Points on a hilly landscape, in no order, each with its height.
A ball rolls from a point to the lowest of its 2 nearest points, and stops where none of them is lower. Distance is the straight distance between rows; heights are no part of it.
sevo height 640: [103  60  81 120 124 104 138 182 199 112 139 136 178 156 134 130 110 165
 116 104 179 177 165 200 149 120 125 102 116]
moko height 698: [108 169 129 121 113 159 183 110 137 121 140  60 138 119  70 101 127 169
  56 176 164 130 107 140 168 108 143 167 103]
rorid height 369: [159 106  92 123 138 162 129 161  98  79 129  99 139  89 144 170 114 110
 139 109 112 156 126 109 126 110  79 124  88]
gev height 669: [ 75 124  99 129 116 101  99 179 181  71 128 126 148 151 109 137  98 128
 121 105 185 177 165 150 113  81 167  91 135]
zete height 611: [125 164 121 131  66  96 156  99 148 122 154 120 115 159  77  89  92 188
 108 162 147 171 155 171 109 158 145 121 132]
diza height 413: [120 144 138  94 173 115 108  85  93 135 149 132  70 151 129 126 128  68
 132 157 143 149 148 109  86  74 143 119 125]
deno height 516: [ 83 142 158 171 106 148 146 102 147 102  99  82 136 124 120 202 110 179
  55 111 122  90  82 125 112 121 182 128 112]
Mikuf height 443: [131  79 136 135 142 141 135 138 150  97 157  80 160 134 135 156 130 108
 154 110 149 122 154 117 115 102  96 120 111]
tinef height 555: [111 176 150 129 122 124 148 112 190 129 120 106 115 162 109 146 108 141
 118 167 192 188 130 149  98 138 145 139 150]
remot height 533: [119 117  89  99 111  91 137 144 146 133 120 163 147 159  88 114  98 141
 143 163  67 118 120  99  90 156 136  96 166]
pipog height 274: [159 142 153 149  85 130  70 138 142 145 137 126 159 164 122 103 114 134
  89  85 150 123 146 118 130 119  88  98 115]
ved height 458: [125 109 124 131 192  78 127 114  98 159 121 118 114 157 136 102 120  89
 138 139 147 160 148  73  91 100 167  95 178]
Voliv height 345: [105 134  71 124  80 114 135 153 106 131 117 159 158 100 104 158 111 186
 113 120  52 118 121 149 137 146 126 123 110]
pup height 712: [116 202 193 151 107 171 148 114 132 159 153  88 128 108 123 107 151  85
 152 178  99 133 108  49 132 122 120 135 172]
dur height 566: [146 142 195 100 136 146 139 101  83 171 146 179 108 129 154 104 121  96
 131 180 172 124  93  82 136 113 107 165 146]
Toda height 415: [115  99 138 119 142  89 138 137 160 114 119 159 148 200 149 173 156 167
 155  82  32  71 161 124 124 150 116  73 102]
niduz height 304: [150  58 144 106 123 127 126 117 172 118 118 194 146 216 156 185 153 165
 124  83  92 102 145 176 144 106  98 116 112]
Bobe height 653: [140 121  98  87 116 140 136  89 154 126 114 154 125 199  95 117 152  78
 124 128 109 122 133 167 173 155 117 145 162]
Lof height 339: [126 123  81 116 135 161 116  99  98 122 104 118 206 129 156  81 113 149
  98 157  85 160 117  82 136 120 121 119 132]
mava height 522: [125 145 143  92 197  91 157  93 113 164 143 164  54 120 144 115 117  94
 118 152 183 154  94  88 140 155 136 138 165]
dumuv height 642: [169 114 130 134 147 156 156 111  90  89 107 108 130 140 165 116 118  86
 171 125 164 163 153 110 161  68 128 168 137]
Pape height 663: [145  90 112 128 115 174 138 121  83  84 127 134 138  85 158  94 139 113
 165 145 135 163 132 155 168  49 135 171  88]
gofu height 590: [111 122 122 118 172 100 137 151 122 125  84 144 118 158  97 106 151 133
 147  91 191 142 195 204 140 189 154 138 118]
movip height 655: [120 152 114 171  91 139 129 153 140 128 142 101 158  86 145 101 144 129
 148 136  87  94 156 127 117 148 118 174 113]
rila height 527: [155 106 122 108 150  90  95 155 127 123 158 144  95  97  93 135 125 116
 129 121 137 127 101 105 118 144 133 119 125]
gasi height 197: [ 99 103  83 124 176 180 115 126 105 148  80 168 130  92 153 128 144 102
 113 149 115 106  98 127 133 135 119 182 128]
Tadi height 280: [ 89 142 104 114 192 119 103  90  85 187  85 164  99 110 134  88 144  97
 123 131  89  76 103 110 134 178 145 153 141]
Vot height 736: [130 178 145 119 114 194 134 124 146  99 141  98 154 114 100 137 127  70
 146 171 143 156 121  72 163  82 117 137 176]
sumep height 261: [120 126 116 135 122 113 111 151  85 132 118 139  89  89 107 152 134 153
 130  74  58  59 156 138 107 102 169 151  87]
Lepal height 247: [ 88 158  89 118 163  72 108 155  75 181  95 161  83  69 115  89 113 114
 130 123  72 108 126 121 130 215 133 106 118]
Tem height 683: [138  83  96 155 105 148 133 164 131  82 125 137 163  78 177 119 128 144
 152 110 103 168 154 195 148  79 117 182  79]
koba height 439: [ 90  81 132 137 130 116 129 110 134  87 134  92 124 145 129 182 118 171
  86 105  85 115 112 127 102  75 195  95 121]
niled height 706: [117 105 125 173  91 129 113 127 113 132  85 152 159 119 147 109 169 154
 132  82 121 127 162 210 168 124 119 150  81]
fosab height 691: [126 118 123 123 137 121 103 146 151  71 101  83 158 153  94 140 102 167
 150 100 181 198 130 104 107  71 133 114 171]
famo height 182: [142  74 171 121 128 127 113 111 206 140 133 162 111 212 148 157 154 118
 161  81 143 103 176 140 118 105 103 140 154]
Guni height 249: [163 138  94  97 129 176 123  94 104 163 142 126 176 137 171  98  89 171
 131 193 145 144 138  78 113 139  86 145 133]
kubel height 574: [104 165 100 164 115 133 112 183 129 143  71 109 160 113 118 128 159 110
 111  68  81  97 154 153 158 217 121 142  84]
gumeg height 357: [118 113 109 123 105  87 110 161 139 150 131 128 176 156 102 100 122 137
  70  75 113  82 169 124 157 137  90 123 103]
zizu height 609: [178 149 148 133 114 124 161 123  86 119 160 140 115 111 148 108  90 104
 157 133 143 138 121  83 159 106 113 135 135]
bak height 489: [145 137 100 101  95  86 172 165 140  94 156 117 155  92  85 142  71 185
  94 123  82 104  96 119 167 139  93 121 105]
vimil height 580: [173 130 147 107  93  78  59 171 117 157 177 173  81 117  89 119 102 101
 152 124 110  93 143 118  81 113 109  91 148]
tur height 731: [135 108 145 160 150 138 172 103 106 110  90  84 136 151 150 129 155 178
 128 132 128 167 126 146 113 111 189 142 109]
veno height 238: [168 144 125  88 119 208  79 100  41 164 138 170 108 126 142 106 124  81
 162 182 136 135 143  86 106 122  90 117 122]
fezud height 763: [163  86 162 169 166  93 146 161 110 107 130 104 125  88 168 148 104 178
 136  76 191  88 100 112 107 134 145 143 123]
lafuz height 713: [131  98 124 140 131 170 140 112 107  72 104  92 157 160 153 144  93 164
 143 132 166 196 136 152 121  80 165  94 139]
tufad height 353: [110 172 138 133 142  93 126 105  80 175  89 142  73 120 141 146 113 115
 114 104  55  98 147 134 105  61 140 176 121]
zapa height 362: [114 139  96 106 155 115 121 107 144 169 166  91 118 124 123 137 102 147
  80 171 172 105 115  87 107 196 105  78 146]
bam height 530: [128 116 130 117 157 104 174  72  78 155 134 137 101 112 105 107 163 125
 141 145 131 103 138 170 160 186 140 132 115]
gof height 583: [162 142 135  94  84 120 131 180 178  93 168 108 155  91  62 159  76 161
 130 113 120 145  60 112 129 149  97  76 147]
Noba height 109: [ 88 156  87 113 136  90 123 150  95 166 144 112 102 107  99  94 123 102
 131 144 112 120 178 128 103 169 127  96 107]
Zanog height 654: [195 159 139 142 109  89 170 129 119 113 146  84 112 126 115 128  76  91
 170  82  98 161 138  80 155  95  93 124 167]
modun height 602: [ 91 135  86  98 117 136 122 130 187 131 126 157 133 138 103 147 134  89
 116 144  51  99 107 128 146 155 118 113 151]
teful height 118: [172 118 144  93 164 203 118 124  80 137 155 143 149 151 180 117  99 131
 191 189 160 164 132  83 121 142  91 118 133]
vesod height 775: [ 98 136 130 158 140 109 127 180 144  84 156  93 112  89 114 166 142  70
 115  91 181 163 139 119 157 144 121  80 129]
Tidet height 748: [180  82 177 147 164 116 167 120 100 101 107  99 125 137 140 130 140 161
 160  98 155 140  81 123 120 123 153 156 140]
Tuned height 622: [141 148 160 132 107  64  77 104 106 170 158 177  76 147 132 104 107 116
 167 118 126 123 170 135  82  68 107  98 161]
Lom height 743: [121 135 150 151 105 112 118 132 140 143 134 172 103  68 142 116 171 115
 102 125 186  85  98 164 162 164 134 165 123]
lasu height 724: [137 124 140 168 114 143 100 139 145 129  61 154 155  96 165 124 182 135
  97 100 172  97 104 161 164 127 135 202 118]
sozel height 420: [138 147 174 112 141 163 169 111 173 119 155 106 110 112 157 134 148 139
 162 193 164 196  44 120 106 149 142 141 148]
Soti height 417: [157 141 145 116 116 118 113  86 118 169 105 157  86 151 142 119 141 124
 114 120  97  97 141 155 123 100 118 158 107]
Vov height 482: [148 153 147  91 143 143 157  48  70 174 116 151  63 137  88 140 160 143
 109 161 110 105 110 156 148 158 134 164 117]
Redem height 744: [ 76 129 123 141 138 144 129  79 142 157 108 107 136 199 146 119 183 104
  95 121  75 113 187 165 129 146 139 113 103]
lam height 684: [119 155 144 168  90 162 127 141 148 143 147 118 159 130 157 120 132  89
 197 161  73 123 144  93 111 133 114 144 168]
bida height 783: [134 139 136 162 131  87 172 164 135  69 141 111 125  94 133 177 110 130
 136  68 181 109 113 112 167 127 129 124 142]
rokig height 651: [148 151 147 100 111 124 145  58 167 159 137 146 130 203 117 108 160 116
 108 153 120 146  80 149 166 121 115 134 166]
Fenad height 762: [161  98 159 158  91 120 108 140 116 139 144 202 111  63 174  97 132 134
 145 156 178  85  78 128 122 132 134 147 143]
dadug height 567: [122  99 143 134 143 106 126 123  92 168 119 160  85 146 142 110 169 114
 155 100 136 122 168 221 132 193 138 130 109]
nogip height 490: [121 119 142 134 181  94 126 121 106 138 121 108  88 103 110 117 130 107
 100 125 198 149  79  95 120 116 169 129 148]
bame height 616: [ 97 175 117 161 117 110 117 198 160 134 119 138 117  93 113 137 135 118
 136 105  90  74 139 141 103 189 116 152 105]
Gar height 266: [165 132 124 112 149 128 122 144  90 154 171  84 108 104 145 137 114 102
 131 130  69 143 146  76 104  91  83  99  94]
falir height 335: [174 144 122  55 151 146  93 118  83 166 162 135  73 131 122 151 100  75
 134 155 144 160 157  94 107 100  77 111 120]
Tida height 614: [133 188 205 114 115 152 142  86 157 162 152 125 103 158 140 147 155 130
  76 146 140 122  79 100 144 107 132 131 133]
Fivip height 532: [113 153  83 165 132 135 133 160 130 111 101  80 180 146 133 115 160  91
 149  94  85 156 147 116 147 184  99  76  99]
Fole height 486: [119  85 122 151 161 123 139 166 154  90  90 104 174 153 140 132 175 126
 189  81  56 100 155 110 112 172 134  89 114]
Vese height 129: [103 127 115 149 143  98 135 144 105 113 148  91  99  88 137 146 135 113
 128 108  55  99 162 101 133  89 139  88 102]
Tepuz height 276: [125 145 118 126 170 160 131 126 118 136 114 160  94  67 185 125 126  89
 124 132 108 141  67 106 157  98 128 164 145]
Lefa height 497: [106 198 182 134 136 153 170 115 127 107 128  93 103 100 131 198 104 146
 116 174 191 186  87 118  97 145 157 146 161]
gunuz height 341: [141  68 119 101 133 127 158 115 118  85 107 136 113 127 107 160 132 174
 119 121  66 107  90 142 118  85 177 157 102]
Basu height 725: [111 115 115 176  87 147 132 107 163 114 118 119 151 182 138 120 166 134
 130  90 100 133 175 189 127 128 138 117 106]
Dun height 780: [130  53 118 148  94 160  92 165 122 118 152 169 158  77 170 114 122 156
 130 144 192  85 115 126 103 122 132 147 108]
Kapu height 430: [124  88  90 117 158  97 128 187 131 138 104 137 175 125 108  82 140 168
  93 102 105  82 141 145 135 181 126 144  97]
ganid height 615: [127  86 132 144 116 105 123 174 168 116 129 125 158 139 109  90 150 120
 131  91 207 140 160 197 151 142 128 119 117]
sop height 344: [128 127 125 104 189 154 135 128 137 122 148 125 114  86 191 116 140  80
 135 191 152 189  83 125 112 105 125 148 130]
galis height 477: [115 129 112  95 105 103 154 120 175 134 179  81 139 128  84 162  63 156
 103 133 125 117  95  87 118 172  89  72 169]
bora height 397: [123  84  85 134 112 191  90 114 117 105  83 135 186 150 159 107 125 150
 154 150  90 124 120 118 111 130 168 122 151]
liki height 646: [138 137 174 120 125 106  65  83 107 158 126 192  81 159 115  90 146 109
 177 138 177 145 143 179  99  88 141 110 146]
loso height 575: [117 187 163 163  96 156 109 108 152 123  90 129 143 140 148 168 136 123
  63 101 125 121  92 114 147  91 138 123 128]
reka height 463: [146  95  89 108 131 150 126 153 132  91 104 163 137 173  93 114  99 162
 178 153 112 115 141 118 100 140 152 152 162]
Rovuz height 659: [117 155 140 121  70 143 132 104 148 125 142  86 172 130  63  90 127 202
 117 173 201 140 118 160 118 140 160 133 116]
kise height 66: [ 87  99 110 131 100 137 144 115 143  98 104 163 133 104 113 185 142 155
  73 140  65  96  78 185 147 134 156 123 101]
domud height 258: [ 86 141  89 133 124 107 111 154 151 156 187 131 118  72 101 112 119 124
  97 173 180 127 154 124 101 179 120  97 139]
zot height 758: [ 99 178 113 135 125 159 113 140 170 116 158  69 131 105 103 154 122  67
  94 148 178 167 132  93 159 125 104 101 141]
zuga height 169: [162 143 198 154 106 146 101 104 164 136 131 104 147 201 124 147 137 159
 138  98 146  92 160 127 113  93 112 134 135]

Where does a ball stop that starts at each point below?
Rovuz -> gasi
Bobe -> teful
rokig -> kise
zot -> zuga
moko -> gasi
kubel -> zuga
bida -> Vese
sevo -> Vese
